The views of a scene show one set of named points, each view turned or mirrored, shifted and resized as a whole, with a little noise and some points left out.
(in the rows, 128 means zero)

Scene 1
View 1
K_767: [148  92  90 197  89 166  55 133 107 130  92 127 104  55 100 116 137 136
 131 113  74 164  93]
K_557: [166 121 137 177 110 142  86 117  97 164  81 103 132 118 130 100 125 125
 137 118 139 134 103]
K_414: [158 134 129 144 108 140 104 119 122 159 119 129  97 121 118  72 123 137
 112 110 118 126 131]
K_519: [141 110 164 131 179 103  86 142 123 155  42 185 149 110 175  83 179 100
 174 147 170 122 181]
K_995: [147 121 128  64 158  94  79 137 173 142  98 148 129 123 179  68 143  89
 145 161 149 158 173]
K_675: [169 138 132 152 100 143 111 113 114 170 114 106 100 134 112  80 104 138
 105 107 131 110 119]
K_320: [171 132 118  97 124 115  92 123 156 153 122 103 120 140 155  80 107 106
 131 129 142 154 142]
K_657: [135  78  79  90 149 114  29 152 173 106  93 152 140  61 169 103 162  83
 178 164  92 205 155]
K_223: [158 135 141 147 124 126 106 120 119 176  88 126 109 137 135  80 129 128
 127 114 154 116 138]
K_443: [167 113 117 134 117 126  75 126 133 147 101 102 134 113 148  96 122 103
 144 137 132 152 121]
K_445: [161 151 161 133 117 128 130 110 121 189 112 134 102 160 125  61 121 136
 108 105 163  96 156]
K_698: [147 127 146 147 136 132 101 132 117 168  89 158 105 119 131  72 145 131
 132 114 138 118 145]
K_461: [134 103 101 161 102 156  83 138 122 138 111 171  83  67  97  81 148 146
 112 115  78 137 135]
View 2
K_414: [106 180 145 120 152 104 172 140 121 115 168 163 130 176 136 153 103 149
  90 116 115 114 119]
K_445: [ 97 167 146 129 167  94 173 147 121 112 156 164 118 157 107 146  96 174
  91 121 139 107 109]
K_461: [112 185 133 109 145 116 142 152 126 139 184 182 136 194 161 155 126 117
  75 115  84 128 120]
K_675: [103 181 153 114 150  99 173 134 126 110 163 162 137 174 124 151  93 160
  88 109 118 111 126]
K_767: [130 201 149 107 111 122 135 121 125 145 185 161 154 190 173 151 122 122
  65 115  78 130 143]
K_698: [112 166 136 124 147 107 151 145 115 132 165 168 123 157 127 140 117 154
  84 125 125 121 103]
K_443: [125 177 147 139 116 103 157 115 124 111 182 132 136 157 149 145 111 134
  99 125 117 124 114]
K_519: [139 141 117 160 121 118 112 150 104 157 175 146 102  94 132 122 159 142
  84 166 145 147  60]
K_995: [104 147 121 163 132  99 158 145 119  98 197 124 115 145 139 146 136 127
 129 138 133 135  66]
K_223: [108 171 144 126 141 102 165 138 119 115 164 158 125 153 121 145 104 162
  89 121 130 114 114]
K_557: [130 180 160 120 121 101 153 113 118 121 167 148 139 151 132 144  96 156
  73 123 119 119 130]
K_657: [124 175 119 146  92 119 131 128 129 116 227 112 143 176 197 160 165  72
 119 135  86 156  86]
K_320: [102 165 141 141 138  94 175 132 122  89 185 123 133 161 133 155 109 138
 119 121 128 125  98]
View 3
K_519: [ 76 192 154  47  56  87 124 139 100  97 100  83 192 119 146 127 116 219
 157 120 162  64 102]
K_223: [132 202 120 105  99 141 122 190 104 120 116 126  84  95 170 109 106 200
 150  94 139  80 107]
K_657: [125 148 111  22  13 144  96  91 111 156 127  49 152 130  40 150  87 165
 111  41 154  81  99]
K_995: [115 179 122  45  16 130  98 150  95 177 126  75 142 116 149 143 103 229
 130  90 139  45  63]
K_445: [115 216 106  92  87 149 111 186 108 150 114 125  73  94 174 117 119 213
 134  97 130  71 105]
K_414: [134 204 105 107  92 161 118 184 112 135 110 122  59  85 150 112 108 194
 130  74 138  92 126]
K_675: [142 201 107 132 112 163 121 197 107 130 115 134  46  87 158 105 104 186
 137  89 127  92 115]
K_767: [146 178 107 105 111 185 123 136 122 102 101 102  66  86  51 105  99 118
 124  29 158 138 165]
K_698: [106 207 115  89  87 137 126 165 114 118 106 118  97  93 150 112 118 198
 138  98 155  88 129]
K_461: [ 75 234  78  65  77 185 112 127 133 146  73  96  80  75  97 126 153 160
 104  68 174 103 175]
K_557: [156 174 135 112 116 140 132 176  97  94 120 124  85  98 131 111  87 174
 159  71 131 104 117]
K_443: [157 160 125  87  78 148 107 166 104 130 129 102  98 115 113 125  76 186
 138  63 128  87  99]
K_320: [147 176 110  88  55 146 103 177  98 171 135 105  80 113 154 127  83 216
 134  77 124  73  71]
View 4
K_675: [165 148 103 112 116 129 109 144 147 161 141 119 123 137  95 101 164  97
 111 131 147 143 149]
K_443: [139 154 121 143 117 128 116 124 154 130 120  94 104 137 116 103 140  97
  95 129 122 157 159]
K_414: [170 142  97 115 110 130 105 146 151 165 151 114 114 149  95  98 174  95
 110 126 144 148 137]
K_223: [150 145  94 134 109 124 112 152 137 160 132 106 115 152 103 111 163 103
 104 131 133 146 157]
K_445: [164 139  83 129 107 128 111 167 129 176 144 111 114 164 102 115 183 100
 112 128 138 144 150]
K_519: [115 123  79 175 111 124 124 153 118 159  85  77  90 158 139 137 155 121
  75 129  99 146 190]
K_657: [118 124 119 159 121 123 111  88 182 118  84  81  49 107 147 109 126 117
  71 116  86 168 163]
K_320: [151 148 116 141 113 127 118 134 158 137 134  84  85 154 118 103 161  97
  98 126 119 176 131]
K_461: [151 116  95 112 113 123  96 102 173 159 114 131  94  91 108 103 148 114
  97 111 135 124 174]
K_557: [149 163 110 131 122 124 122 136 142 145 124 111 129 138 102 111 136  97
  99 139 137 140 176]
View 5
K_675: [139 144 135 127 100  84 184 185 115 111 123 122 157 145 130 126 129 102
 114  86 110 144 135]
K_223: [152 137 105 118  94  95 150 176 114 124 146 125 134 127 122 156 102  95
 104 115 131 133 116]
K_443: [126 165 120 122 110 107 159 142 112 111 113 128 134 124 134 127 134 159
 105 138 131 139 138]
K_767: [110 172 110 123 151 125 208 192 152  74 134 155 166 142 145 141 154 161
 133 158  70 154 171]
K_461: [139 152  83 109 127 129 199 203 148 100 151 165 161 139 142 165 124 118
 125 151  73 131 149]
K_995: [160 153  87 113  78 121 114 123 106 158 127 138 113  97 134 165  98 148
  82 153 166 127 110]
K_414: [146 150 113 130 106  99 185 184 111 116 129 132 150 142 134 140 122 105
 113 109 108 136 130]
K_445: [151 136 124 129  82  74 168 181 104 124 142 100 141 138 111 142 107  72
  99  73 129 141 110]
K_698: [137 148 104 119 106  95 162 186 129 106 156 119 137 126 111 158 106 110
 108 119 123 138 126]
K_657: [133 179  73 103 120 155 128 127 132 126 123 173 124  90 151 168 122 201
  95 221 130 126 145]
View 6
K_443: [155 136  75 146 116  76 149 129 128 130 145 105  90 122  99 120  92 175
 108 103 114 128 155]
K_445: [109 119  74 144  95  76 144 120  85 180 164 170 124 120 111 155  74 147
 154  89 120 153 121]
K_557: [139 106  85 131 116  94 160 118  93 145 147 117  93 133 101 125  59 196
 120 107 124 130 143]
K_519: [123 112  85 138  62  87 118  96 117 106 194 161  83  94  36 152  78 128
  96  75 139  70 176]
K_767: [209 125 110 146 134 136 144 107 119 147 125 113  51 152 125 130  78 222
 105 109 133 150 202]
K_461: [199 128 100 151 123 131 122 108 119 165 150 161  66 147 125 159  94 180
 120  86 141 164 209]
K_675: [134 117  85 146 122  85 153 127  92 179 150 141 110 136 126 144  72 185
 144  98 122 168 131]
K_657: [212 165  81 155 106  84 115 112 189  88 159 113  56 102  71 122 125 145
  67  92 130  98 228]
K_698: [136 103  91 132 108 109 147 106  91 152 155 148  95 130 102 142  57 182
 124  96 131 126 151]
K_414: [149 127  80 150 116  90 140 122 112 173 149 146  98 131 121 146  84 169
 137  99 124 161 151]
K_995: [148 155  59 156  81  50 119 124 165 117 176 141  97  90  70 141 114 104
 113  78 116 106 166]
K_320: [144 154  60 153 107  54 147 137 137 151 149 120 112 107 107 130 104 140
 127  91 106 139 136]
K_223: [126 114  78 146 103  83 149 118  97 162 153 149 107 121 105 145  74 161
 132  94 120 136 141]

Which points are out of place in each view (at most two, in the order of its rows)? Write - if all are in place.
view 1 -> -
view 2 -> K_519, K_657
view 3 -> K_445, K_461
view 4 -> K_414
view 5 -> K_223
view 6 -> K_698
